Each row is a point on a landscape with many valleys, with its height.
A ball rolls from a point to whichever of its 4 nearest points has the largest drop for the distance, and stops where none of them is lower. Distance is the straight distance between rows; heights are no part of it.
q_753 h=17.4: [ 32  19   5 -18  38 -32  18  24  24   8  -6  19  -8  -4   4   8 -32 -20
  -6  44]
q_201 h=19.5: [ 23  -3  38  47  -9 -30 -19 -11  18 -20 -17 -21  13  27   5  51   7  -1
   1   5]
q_156 h=32.9: [-24  13   8  38 -17  -6 -13 -22 -16 -18  17 -14  16  10   7  33  12  13
 -22 -21]
q_759 h=25.1: [ -4 -59 -11 -29   4  17 -18 -36  -4  14 -19  18 -25  -2  -3   1  -6   8
  41 -18]
q_924 h=35.3: [ 12 -32   5 -29  22  -8 -12 -45   0  19 -44   9 -15 -18   2  -2 -28  -3
  16   3]
q_349 h=23.5: [-13 -40  -3 -15   1  11 -22 -30  14   0 -10  13 -21  -4  -9  26   3   6
  48  -9]
q_185 h=19.7: [-10 -46  -9  27 -60  13   0  18 -13   5  23 -11  48  31  17 -15  39  -1
 -23  -8]
q_708 h=24.4: [  2 -17  13  -1  16  -5 -25 -34  16   2 -17  -2   9 -13   2  37  -7  -4
  30  15]
q_475 h=11.6: [-20   3 -24 -19  13  14   2 -49 -39  20 -14 -31   1 -24 -17 -18   1  24
  14 -16]
q_545 h=2.1: [ 13  -8   4 -11  17  11  -7 -34 -10   3 -15  -8  18 -21   4  13 -20 -11
  -8  10]
q_932 h=1.9: [ 13  24   1 -35  32 -15  20   1  13   8 -23  12 -30  -2 -14  -6 -25   2
  31  36]
q_111 h=55.6: [ 14  42  -8 -31  20   6  32  11 -17   0  -6  11 -17 -22   4 -21 -18   1
 -17   9]
q_890 h=28.4: [ -4  21 -31 -28  -2  28  29  13 -41  16  12 -14 -13 -18 -14 -50   8   5
 -19 -26]
q_546 h=15.9: [ -7  46  29  23  -3 -40   6  35  27 -29  10  14 -28  20  16  13  -4   7
 -15   1]
q_243 h=60.6: [  0  -7  -1  21 -27   2  -6   3 -12  -7  15  10  28  -1  21 -16   7  -8
 -44 -18]
q_184 h=56.3: [-15  21   1   1  35  -4 -15 -57 -32   2 -16 -24  11 -23   2  28 -39  16
   1  -2]
q_118 h=16.2: [ 20   2  14  21 -10 -16 -11  20  16 -16  -2  -6  19  10   2  24  14  -5
  -4  14]
q_947 h=42.3: [ 13  21  19   6  21  -8   4 -23 -12   0  -3   3  19 -16  22  20 -42 -15
 -44  11]
q_259 h=40.5: [  2  27 -26 -18 -13  23  27  64  -3 -11  28  25  -4   4  -4 -58  25  -9
  -9   1]
q_31 h=18.6: [ 34 -10  16  -7  21 -13 -11   6  24   4 -12  15   7  -9   6  15 -12 -17
  -2  26]
q_934 h=38.8: [ -7  10 -29 -12  -5  28   9   2 -36  14   8  -9  13 -16  -5 -28   1  -2
 -20 -24]
q_548 h=59.5: [  8  29 -11 -17  18   6  10 -21 -32   7  -3   5   8 -27  10 -18 -30   1
 -36 -18]
q_401 h=17.8: [ 26 -26 -40 -40   4  26  15  28   2  25 -14  13 -19 -16 -17 -45  16  -7
  18   4]
q_234 h=23.2: [ 32 -10  -6 -13  13  -5  -3  26  28   8   0  21   8  -6   0   2  -6  -8
  10  30]
q_9 h=26.5: [ -3 -65 -26 -49  -8  19 -14 -26 -18  23 -24   7 -36  -2  -8 -28  -1   5
  37 -37]
q_260 h=21.7: [  8  35  15   8   7 -21   0   7   9 -16  10  13  -3  -1  19  21 -15  -8
 -28   5]
q_15 h=82.5: [ 26  14 -19 -31   9  16  22  23  -4   4   1   7  -4 -17  -1 -36  -4 -17
 -25   4]
q_20 h=24.6: [ 30 -21  -2  23 -15 -11 -19  54  30  -1  -8   7  20  27  -2  -3  30   2
  11  14]
q_982 h=28.5: [-20 -17   9  29 -46  -8  -8   6 -16 -12  13  -3  39  17  23  -9  26   7
 -32 -21]
q_617 h=69.8: [ 23  22   1 -11   4  -6  16  12  -3  -6   6  22   8 -18  18 -13 -23 -13
 -40  -5]
q_128 h=28.7: [ 18 -58  20  -8  20 -17 -30 -18  29   8 -18  28 -14  -3  13  37 -37  -7
  26  17]
q_161 h=17.0: [ 10 -19 -21 -25   7  14   4   8  -1  13 -14  10 -17 -19 -15 -25  10  -2
  22  12]
q_470 h=25.6: [ -3  19   3   6   9   6  -2 -10  -5 -13   0 -11  12  -6  -1  23   5   2
  10   5]
q_210 h=8.3: [ -4 -30   0  22 -23   3 -13  12  17  -4  18 -22   9  23 -25  21  35   2
  32  -2]
q_862 h=8.6: [ 34   6  18  -7  34 -43   0  13  38   7 -10   9  -4   7   5  36 -28 -12
   7  41]
q_638 h=31.6: [ 18 -18  -4  -8   1  18  -7  -2  -5  10   0   1  20 -18   3 -15   5 -15
  -4  -2]
q_29 h=36.8: [ 16 -17  26  14  -7   6 -21 -32   1  -4 -19  -8  36 -16  14  25 -13 -19
 -24   2]
q_823 h=44.1: [-13  51  -9 -23  13  15  28  11 -17  -6  11  -8 -32  -7 -15 -25  -5   6
  -1   9]
q_607 h=29.9: [-10   7   1 -20  26 -11   1 -28  18   4 -25   7 -32  -2 -12   5 -14  14
  49  23]
q_894 h=46.2: [ -7  40 -28 -37   3  35  24  29 -17  -6  16  -3 -33  -2 -33 -46  14  10
  16   6]
q_26 h=36.3: [ -7  31  -2  -2  -8   0  23  34   8 -22  30  22 -15   9   4 -24   9   0
 -15   3]
q_757 h=44.2: [ 14  16  10  13 -15 -21   4  34  10 -17   8  29   4  10  34 -12 -10  -8
 -44   5]
q_124 h=39.4: [ -2 -31  -2   8  14  19 -23 -63 -23  13 -25 -28  25 -23   1  17 -11   2
   1 -14]
q_377 h=26.2: [ 34   6  33  36 -11 -35 -13  17  18 -19 -13  -3  20  14  25  29 -10  -9
 -38   8]
q_360 h=9.3: [ -5 -73 -17  -5 -22  27 -14  -2   9  20   6   1   7   9 -13  -3  38  -9
  44 -14]
q_804 h=23.4: [-25  36  30  40  -5 -61  11  25  30 -10  -9  40 -19   2  33   7 -21   8
 -49   1]
q_121 h=28.9: [  8 -14  38  41  -9 -14 -34 -36  10 -14 -14 -20  37   0  17  54  -7  -5
 -18   1]
q_245 h=32.3: [-37  36 -16   0 -22  23  24  44  -4 -22  44  13 -30  15  -9 -45  23   9
  -7 -15]
q_253 h=48.7: [  4  38 -23 -31  11  22  21  16 -33  11   8   6 -24 -23  -4 -47  -9   7
 -21 -12]
q_817 h=47.3: [  1 -54 -12  -7   4  31 -21 -52 -29  35 -30 -26  12 -32 -10 -20  -7   3
  -3 -26]
q_594 h=41.0: [-23  60 -17 -15  26   5  24   0 -39   4  13   3 -36 -20  -2 -35 -31  21
 -31 -18]
q_898 h=19.2: [ -3 -30  -5   9 -16  26  -7 -13 -13   2  14 -17  36  -5  -6  -4  27  -9
   2 -18]
q_309 h=36.7: [  0  28  37  30   0 -31 -13  -9   3 -19   2  -7   5   4  22  47 -19  -9
 -30  -4]
q_718 h=36.4: [  5  41  13 -19  36 -11  15 -31 -20  -1 -10  -1 -11 -14  12  13 -40   3
 -21  15]
q_564 h=8.9: [ -8 -34 -15  21 -35  10  -2  43  29   0  19 -12   9  39 -30   2  57   4
  43   1]
q_460 h=14.7: [-33 -19  -4  28 -51   8   6   6 -12  -7  30 -35  27  41 -10   8  48  12
   9 -18]
q_631 h=15.2: [-30   9 -26 -21  -1  37  18 -11 -34  16   7 -33  -5  -3 -31 -30  16  16
  18 -20]
q_577 h=34.2: [ -4 -49  14  32 -53  -1 -19 -10  -8 -14   2 -16  56  23  13  12  27  -2
 -25 -15]
q_304 h=49.7: [ 17  31 -23 -26  13  15  21  47   8   2   1   7 -20   0 -16 -32   9   7
  10  19]
q_236 h=30.2: [-29  54   9  15  19  -3   5 -17 -15 -14  17   3  -5 -17   9  11 -27  11
 -19 -17]
q_774 h=19.4: [-27  28  18  42 -19 -23  -8   9  -2 -28  18   7 -11  10  21  15   6  12
 -28 -26]
q_781 h=6.5: [-29 -44 -33 -23 -11  31  -3 -36 -30  33 -10 -29  -7 -10 -22 -16  23  10
  40 -29]
q_613 h=8.7: [-14 -37 -34 -34  -5  27   7   3  -6  24  -1  -9 -26  -5 -29 -37  26   6
  40 -12]
q_192 h=41.5: [ -6 -14  13 -30  27 -30  -4 -55   9  14 -40  13 -36   6   3   9 -46   8
  42  17]
q_250 h=12.5: [ 14 -27 -18  -1 -20  15   4  20   9   1   7  -4  26  -1 -11 -11  33 -11
  14   1]
q_104 h=24.5: [ 15 -47  24  19  12 -20 -35 -23  42  -1 -26   3 -15   5   5  62  -8  -4
  34   8]
q_904 h=36.5: [ 29  38  36  31  20 -64   5  35  31 -15  -2  -1 -19  41   7  37 -19  -1
  -7  24]
q_555 h=14.4: [ 18 -28  -2  -1   0   8 -17   9  18   3 -12  14  14  -4  -2  12  10 -11
  19  11]
q_30 h=26.9: [-48  12   4  37 -39 -15   4  31   0 -23  15  12  -8  25  13 -10  24  18
 -28 -18]
q_578 h=24.3: [  2 -52 -17   7 -24  38   4 -16 -16  30   9 -25  42  -4 -11 -25  31 -13
  -8 -18]
q_99 h=45.2: [-14  22 -22 -17 -10  32  20  28  -2  -8  26 -10 -13  16 -41 -21  26   2
  26   7]
q_226 h=18.8: [-17 -15  16   5   2  -6 -26 -21  28  -4 -13  -6 -19   5 -12  55  13  11
  51  11]
q_344 h=23.3: [ 22  24  31  13  12 -30  -3   4  26 -17  -6 -14  -6  14   1  51  -7  -6
   7  28]
q_768 h=19.3: [-23  51  16  11  13 -23  14  -3   1 -13  20  25 -17 -11  19   9 -33   3
 -39  -8]
q_464 h=49.9: [ 16 -27  24  40 -38 -13 -23  -2  -4 -19  -9  -7  44  20  25  17  11  -7
 -35  -2]
q_796 h=32.0: [-34  41   7  22 -11 -16   9  26  12 -18  21  31 -15  -3  20 -14   0   6
 -35 -17]
q_645 h=12.4: [-31  -3 -18  12 -21  33  15  -4 -32  11  40 -30  23  15 -11 -17  34   6
   3 -33]
q_997 h=54.1: [ 24   5 -26 -13  -4  13  11  53   5  -2  17  17   7   1   1 -38   9  -9
   0   6]
q_993 h=46.0: [-16   3   9 -15  28 -14 -18 -64 -12  15 -33 -18  -5 -16  -5  20 -26  15
  32   8]
q_265 h=31.5: [ 20 -14 -13 -28   7  15   3 -19   0  19 -26   8   2 -27   1 -17 -11  -2
   5  -1]
q_603 h=38.1: [-37  48 -18   7  13  12   9  -2 -33  -7  27  -3 -17 -16  -2 -19 -12  17
 -18 -21]
q_766 h=10.0: [  5 -60   0  17 -27   6 -30   8  26   8  -4  -2  23  13  -8  24  31  -8
  20   0]
q_318 h=32.5: [ 23  23  11  16  -2 -26  -6  65  32 -20   1   3  -1  37   5   2   6   6
   2  16]
q_115 h=9.5: [-34 -26 -11  12  -9  32   3 -33 -33  23  19 -41  27   3 -15  -1  30   6
  26 -24]
q_526 h=3.6: [-20  43  27  39   4 -30   5  10  14 -17  10  15 -21   8  20  22 -14   4
 -32  -6]
q_182 h=12.8: [ 13 -18  19  39  -8 -16 -26   7  38 -13 -10 -19  -1  25 -14  49  33   4
  37   5]
q_314 h=28.6: [ 15 -67   9 -26   5   1 -34 -47   0   9 -30  23 -16  -5  13   8 -44 -12
  25 -10]
q_795 h=30.0: [-43  12 -11  17 -39   9  18  33 -10  -1  35  16  -3  14   6 -42  21   4
 -31 -27]
q_415 h=27.1: [ 20   8  11 -38  46 -39  22 -24  14  19 -31  15 -19 -11   1  -8 -47  -8
   9  42]
q_181 h=34.6: [ 24  30   7 -27  33  -9  18 -23 -20  20 -20   8   0 -30  23 -11 -52 -12
 -46  11]
q_53 h=27.3: [ 25  29   4 -31  38 -21  33  -3  -6   9 -15   7 -10 -13  10 -10 -46 -15
 -17  40]
q_232 h=8.4: [-33 -49 -21 -18 -11  35  -1 -14   2  17  11  -9 -27  11 -36  -5  30  12
  71 -19]
q_489 h=41.8: [  6  37 -13 -13   5  10  12  59  23 -15  24  10 -17  22 -16 -25  12   6
  13  20]
q_400 h=56.6: [-20   5  -1  12  10  13 -21 -58 -29   1  -2 -28  27 -14  -9  20  -6   9
   1  -8]
q_213 h=82.7: [ 21  30  23   2  19 -35  24  14   5  -4   5  25  -1 -12  31  -3 -46 -23
 -57  19]
q_737 h=9.7: [ -5 -18  18  33 -26  -9 -22 -13   9 -13   4 -29  15  21  -9  38  33   2
  18  -4]
q_750 h=44.4: [ -1  13 -24 -11  -6  27  18  56  16  -3  19   6 -11  10 -21 -35  33  -1
  26  12]
q_288 h=9.8: [  4  -7  -5   5  -7  18   1  19  14 -11  15  -4  12   9 -16   4  29  -3
  18  14]

Call two points neighbours if one is among the 4 nearest of the other. Go from one point of each pair to the other, from neighbour to neighbour, staying as low as possible. Name the highest point that can't be avoided.
q_781 and q_862 | q_31
q_545 and q_932 | q_708
q_932 and q_862 | q_753

Write out the way that a ball takes from each point below.
q_259 | q_245 q_795 q_30 q_774 q_526
q_548 | q_181 q_53 q_753 q_862
q_750 | q_489 q_26 q_796 q_526
q_304 | q_489 q_26 q_796 q_526
